Points, in no order, along strands that fork and pass close to each other.
Two points are linked if the straight distance between their rows is under 46.9. Some points are linked to none.
J319: [-14  -7  20   2   6  -5   8  -8  -8  -1  -3   3 -31  13   0   6  -4  -7
 -13  -5  -2 -18  -6  23]
J72: [ 19   5  17  -9 -16 -21  15  -3  19  -3 -22  13   4  13  -6  18   2 -12
  -4   6   5  -7   2  -5]
J923: [ 31 -13 -23  -1   1   6 -17 -13  14   0 -12 -29  18 -16   6  -1  -6  10
   4   7   2  -5  -7  13]
J987: [ 16  -4   5 -21 -18   8  -3 -22  -1 -12  -4   8 -15 -16 -18   3 -16  -5
  10 -10   8   4  -6   1]
J952: [ -2 -10  -3   4  -9  -9 -11 -14  10   4  -5   8  10 -10 -18 -22 -15   2
   2  -2  17  -1  -7 -36]
J39: [ -3  12   6  18  26  -3 -16  17 -12  11   1  11   2  19   8 -14  -4  25
   3  20 -19   0  -6  14]
J216: [-15   4  18  18   5  -1   9  -2 -22   1  18  11 -22   4 -18  -6  -5  -7
  10  -5 -10  -5 -14   0]
J995: [ 29  -9  -7 -16 -12 -10  -3 -22  12 -13  -5 -21  23 -11  12  -2  15   1
   0   1  19  -1  23   3]
J636: [ -5 -11  12 -13  -1 -17  -2  -3   6   8  -1  22  -1  -3  -2  13 -12  -5
 -19   1   0 -18  -5  13]
J595: [ 20 -12 -10 -22  -9  -2   7 -19   4  -9  -6 -19 -17  -4   8   7  16 -16
   4 -12  21  15  10   0]
J611: [  7   3 -11  -5 -13   8  20  -8   7  -6   1  -6  -7   0   4  25   5   3
   4   8   2   2   2  -8]
J136: [ 22 -11 -12   0   1   4 -30 -10   5  -8 -18 -21  13 -17  -3  -2 -15  11
  16   8  -9   4 -15   3]
J645: [-14  -5  23  14  -6   3   3 -11 -15   2  15  18 -19   7  -8   7  -2   1
  18   2   5 -20 -11   1]
J131: [  4   4  -5  12  24  15   1  24 -13   0  27   3 -14   4  -5 -10  -1  -8
   0  11 -24  -2  12   7]
J718: [  9  -4  -9  -5  -9   5   5   7   9  -7   3  -7  11  -5   1  16   6  -9
 -12  -7  -3 -17   4  31]
J912: [ -5  -7  -9  -5  -4  -5  -7   3  12   6  -8 -12  29  -8   3 -11  -9   4
 -21   4   5  -3   5  -4]
J601: [ -9  -9   0  20  10  13 -17  -1 -13  13   5   5  -6   6  11   8  -6  20
  12  20  -9  -4 -13  -6]
J522: [ -4   3  -2  -8   5   4  10  10  -9   2   0 -11 -32  -8  17  16   5 -23
  -7  -9  -7  10  -1  -5]
J311: [-18  21  14  12   5  10 -11  19  -9  -7   4   1  -1  -1  19   3   3  17
  -2   7 -15  -4   4  -1]
J911: [-11   4   5  12 -13  -3   3   1   9   3  -7   8   9  15   9  21   3  15
   7  31   6 -15   0 -13]
J22: [ 25   0  -4 -17 -18  -3  10  -5   6  -7  -3 -15   6  -2  15  19  13 -17
  -9   2   5  -5  13  22]
J104: [  7  -2  15   1 -17 -13  11  -3  16   3  -9  11   9  17   2  20   3  -1
 -10  28   2 -17  10  -7]
J550: [ 20 -12 -14 -17  -3  10  -7 -18  -1  -5   4 -18  -7 -11  12 -17  11   8
 -20 -28  16  12  12  13]
J118: [-12   8 -14   3  -3   0   4  16  -5   5  13 -25  10 -11  22   9  10 -13
 -10  10 -10   4  10 -14]
J946: [  2   6  -6  -1   8  -6   9  11   9 -15 -14 -18  -1   1   5  -6  16 -21
  -3 -34   4   8   4  -5]
J641: [ 16  -9 -12 -15  -2  12   2 -10  12   1   1 -17 -10  -4  -1 -13   0  -3
 -24 -28  13   4   2  22]
J304: [  7 -15  -2  -8  -7   5   1  -3   4   0   4  -2  -5  -8  -3   9  -9  -8
 -17  -1  -3 -15   1  24]
J943: [ 21   7   5 -10 -16   8   0 -20   5   0  -4  15 -11 -18 -12   6 -21  22
  12  -6   8  -4 -18   3]
J630: [-15  22  10  -5   7 -16  11  16  -7   9  -9  10  -8   5   6  -2   0  -9
  -4 -17   0  21  -4 -20]
J419: [ 15  -7 -15  -1   0  13 -11 -19  -8 -16  13 -25 -10 -17   9 -18  20  15
   3 -22  13  21  19   3]
J412: [  7 -12 -21  -8  -7   0  19  -5  11   5   4 -10  11  -1   0  15   5 -13
  -3   3   8   1   4 -12]
J913: [ -7  -1  -5  -6   0   6  -4   6 -14  -3   7   2   1  -6  -6 -13   1 -17
   9 -10  -3  29   3 -34]
J973: [  6 -16 -21  -3   1  -5  17  -7  15   5   0 -12  11   4   2  -2  12  -8
 -13 -17  15   1   5 -17]
J345: [-14  10  -2  17  -2 -13   1   6   8  14  -2  14  19  -1 -29 -11  -8   2
   9   3   0   0 -13  -6]
J570: [-16  24  17  18   7 -16 -17  13  -7  19   1  22   9  12   5 -22   5  31
   8  19  -7  -1  -7  15]
J961: [  0   8  -5  -7   0  19   4  11  -7   3  23   2 -28 -12  17  21  11  -6
  -6  -5 -16   9   7  -7]
J572: [-19  26  18   6   8 -16   1  16 -10  16  17  32   0  15   4 -17  12  17
   3  11  -6   1   2   5]
J51: [ 14   4  -8  -3  17  20   9  12 -14   3  19  14 -15   4 -14 -14 -15  -2
   1  -4 -13  14   5   6]
J578: [  6  -5 -16  -2  -4   0  -1  -9  11 -20  -7 -14  16 -10  -1  -4  19  13
  14 -12  13  12  11 -18]
J890: [  4  -9  -8 -19 -20 -21 -12  -2  15 -10 -18  -1  24  -6   2  -1  17 -16
   4  -2  18   7  15 -15]
J850: [ 13 -11  -7  14  11  21 -22  -1 -11  11   1   2 -14   3   0   4 -15  19
   8   9 -19   3 -19  13]
J263: [ -5  -8   3  -6   2  -8  14   4  -7   0 -16 -11 -17   2  10  11  -3 -27
  -6  -2   3   4  -6  -5]
J212: [ -8  -7   6   8 -18  -4 -15   7   2 -10  -5   3  19  -2 -12   9  -4 -10
   7  24  -5 -21   2   8]
J55: [ -1  -5 -14   2   5  -8   6   8  11  -5  -6 -15  15   7   8 -16  20  -3
 -17 -27  10   9  10 -17]
J105: [ -7  -5  -6   4  -2   4  -6  -5  -7   6  -1   2  11  -3 -12 -21  -9   4
   1  -3   7  19  -1 -34]
J677: [-27   9  22   8  21  10  -2  -6   4   2   9   6  -5  18  22   3   9  16
   6   1   4 -23   6   7]
J975: [-14  -5  13  15  -2   6 -29   5  -4  -5  -2  15  13   1  -3   7  -1   8
  20  16  -2 -24  -8  12]
J870: [ 17   0 -20  -9  -7  21   1 -23   5  -7  -2 -14 -16 -14  -5  12  -4  20
  20   9   9  19  -7  -1]
J657: [  0   5 -13  -3  -3  11   1   5  -8  -7  12 -28   6 -16  13   0   7 -13
   0  -2  -8  12   8 -10]
J713: [-10   4   0  -4   9  -5   0  15 -10   0 -11  -2  -9  -2   7  -8   8 -28
   5 -16   2  27  -1 -30]
J887: [ 27  -3  10  -1 -16   0   6 -20  14  -6 -11   2   0  -4 -14   4 -17   0
   5  22   3  -9   1 -14]
J598: [ 13 -20  -4  -4   0  -4  14  -7   5   0 -15 -23 -12   7  -2  -4  -3 -32
  -9 -11  14  -4  -1   6]
J404: [  6   3 -18  -3   2  13   3  -2   2  -9   1 -16  12 -13   5  -5   7   7
   7 -10  -2  19   6 -12]
J42: [-22  -9  14  12  16   1   2  -5  -9  -6  10  -3 -16  14   0  -6   5  -6
 -13  -1 -11 -22   2  25]
J895: [ -7   5   0  -4  14   3  10  16 -10  14  20  26  -5   9   8   5   0   7
 -14   4 -13   9   6  -1]
J221: [ 14  -7 -12   5   6   3 -28   2  -2   8 -11  -3  11  -7  -2   4 -15  15
   9   9 -18   8 -21   2]
J179: [-23   3  10   8  -2   1  -1   4   8   2   4   9   3  17  22  20  11  14
   3  17   8 -21   7  -5]
J495: [  1   6   2  18  25  -7  -2   8 -13  14   6  12   4  14 -15 -25 -14  17
   4  20 -15   1  -9   6]
J722: [ -2  10  -9  -2 -11  19  11  -4  -6  -6  12   0 -24  -9   8  27   6   7
  14   6  -5   5  -2 -17]
J281: [-11   8   0   1  17 -13  20  11   4  11  -1   8  -1  13  -5  -7   0  -9
 -12 -20  -2  14  -2 -14]
J937: [  9  -3 -13   1  -2  12  13  -7   7  -5   1 -32 -12   3  -4 -10  -3 -13
 -15 -20   9   0   1  12]
J270: [ -3   1   5   8 -16   1  -6   9  -3 -21 -10 -21  17  -3  -3   6  -3  -8
   4  18  -8 -14   4   7]
J605: [-20  21  25  16  16  13  -8  10  -3  -7  10   5 -11   6  18   1   7  15
   9  -5  -8 -18   6   3]
J719: [  9 -12  -9 -11 -16 -19 -11 -11  11 -21  -9 -10  22 -11   4  -4  25   4
   8  -6  19   7  22 -16]
J6: [  4 -10  -1  14 -10  27  -5  -2   5 -13  12 -12 -19   7  -4  11   4  -7
   6  10   2 -25   2  27]
J737: [ 15 -12   2 -31 -15   5  -4 -19  -6 -13 -10  -4 -21 -13   0   9  -2 -15
   9  -9  11  17   2   1]
J398: [-11   6   1  17   6  -1  -2   4 -10  25   8  19   1   6   2   5  -4  27
   9  19  -4   3 -17 -10]
J612: [ -5   7   1   1  20 -15  -4  11 -15   9  12  22   9  12 -25 -34 -12   1
  -2  20 -13   0   3  12]
J676: [  6   6  -6  -9  -2  -7  14   2  14 -19 -16  -5   3   3  -8   5  12 -15
  10 -29   8   6   1  -8]
J877: [  0   7 -16  12  18   7   5  19   3   4   7  -4  17   5  -9 -14  -3   0
  -3  -1 -12   9   3  -1]
J389: [ -8  -2   6  14  20  14   1   5 -10  -1  16   4 -12   8  -4  -7   0   5
 -10   1 -18 -11   2  25]
J908: [ 16  -9 -16  -1   0   3   0  -7  17   4 -13 -24  22  -9   9  -1  -9  13
 -11   9   7  -9  -1   5]
J12: [ 20   4 -10   1   1  19  -4 -17   1   5  -8  -1 -12 -10 -12  -1 -17  26
  14  -7   1  14 -21   0]
J377: [-13  -4 -13   0  -2  -3  -3  14   0  12   6 -13  26  -4  12  -1   1  -4
 -22  13  -5  -1   7   6]
J836: [-15   1  22 -10   5 -25  -1   4 -13  13  -8  23  -5   1  -1  -2  -8  -8
 -13  -6  -3   2 -12   8]
J696: [ 10 -15  -7 -16   5   6  -4   1  -1   1   3  11   7  -7  -7 -10   0 -14
  -7 -25   0  14   2  -2]
J541: [  0   3   5   8   2   0  -5   4  -3   5   4  20  11  -7 -22  -4 -12   5
   7  -3  -7  -4 -15   6]
J149: [-27  16  20  -6   0 -23   6  12 -11  12  -9  15  -6   8  12   2  -1   1
 -14  -3  -2   8  -5  -2]
J806: [ 13   9   5  -2  17  14  11   3 -14   5   7  10 -13   6 -13 -26 -24  11
  -6 -10  -6  11   1   7]
J654: [-28   4  10  14  13   0 -24   4   8   8   6  23  18  12   4   0  16  11
  18  12   1 -19  -2  14]
J532: [ -3   2 -12  -8  16   1  23  13   1  17  14   5  -6   8   9   3   0  -3
 -20  -8  -8  17   7 -11]
J669: [-12  -4  28  10   1  -2  -4 -13  -1  12  16  27  -1   7  -1   0   6  17
  25   2  13 -27 -15   9]
J470: [ 31  -6  -2 -19 -13  -4   3 -27  10 -15  -4 -26  -3  -5   8  -2  15  -2
   3  -3  22  11  25  10]
J426: [ -7   7  10  -8 -17  -2  -1  -2  -8   1  -8   9   5  -8   4  10 -12  14
  -4   7   1   0  -6  -8]
J803: [ 18   3   8 -16 -10 -16  13  -6  14 -12 -25   9  -1   5  -7  12   6 -15
   9 -14  14   5  -2 -10]
J575: [-21  10   0   5   6  -5   1  13  -6  22  14  26   5   9   8   5   3  17
  -7  16  -7   7   0  -8]
J197: [-17  14  13  14  -9   7  -9  15  -9 -22  -7 -18   4  -4  12   5  -2   3
   1  11 -13 -11   4   5]
J294: [ -1  -5  18  -5  -9  -7   9  -3 -12  -6 -15   2 -25   4  -2  13  -9 -19
   2   0   4  -6 -10   4]
J400: [-16   1  -6   7  -5 -18   2   4  16   5  -8   5  20   3 -26  -6  -4 -14
   0  -1   6  -5  -2  -6]
J518: [-10  -3   3   1 -13 -26  -9   4  18   2  -9  13  18   0 -22   2  -8 -21
  -1  15   3 -19   2   5]
J616: [ -9   7  12  11   2   1   6   2 -13  -9   2   3  -6  -1 -21  -8 -13 -12
   6 -15 -12   0  -8   3]

Follow the links from the first point to the second, and from the first to the third. Name the last point that the two ways share.
J952 / J398 / J836: J630
J572 / J304 / J913: J630
J806 / J641 / J973: J263
J850 / J836 / J39: J575

A fork is a point with three links. Follow the links from the first point to the second and name the forks in between, in order.
J943 / J377: J719
J713 / J572: J630 J575
J294 / J946: J263
J911 / J654: J212

Name the points in between on the shortest way along the links from the first point to the second, in order.
J937 / J946: J598 J263 J522 J961 J722 J611 J412 J973 J55
J118 / J221: J377 J912 J908 J923 J136
J281 / J657: J532 J895 J575 J398 J601 J850 J221 J136 J923 J908 J912 J377 J118
J389 / J961: J42 J319 J294 J263 J522
J541 / J104: J345 J400 J518 J212 J270 J197 J311 J605 J677 J179 J911
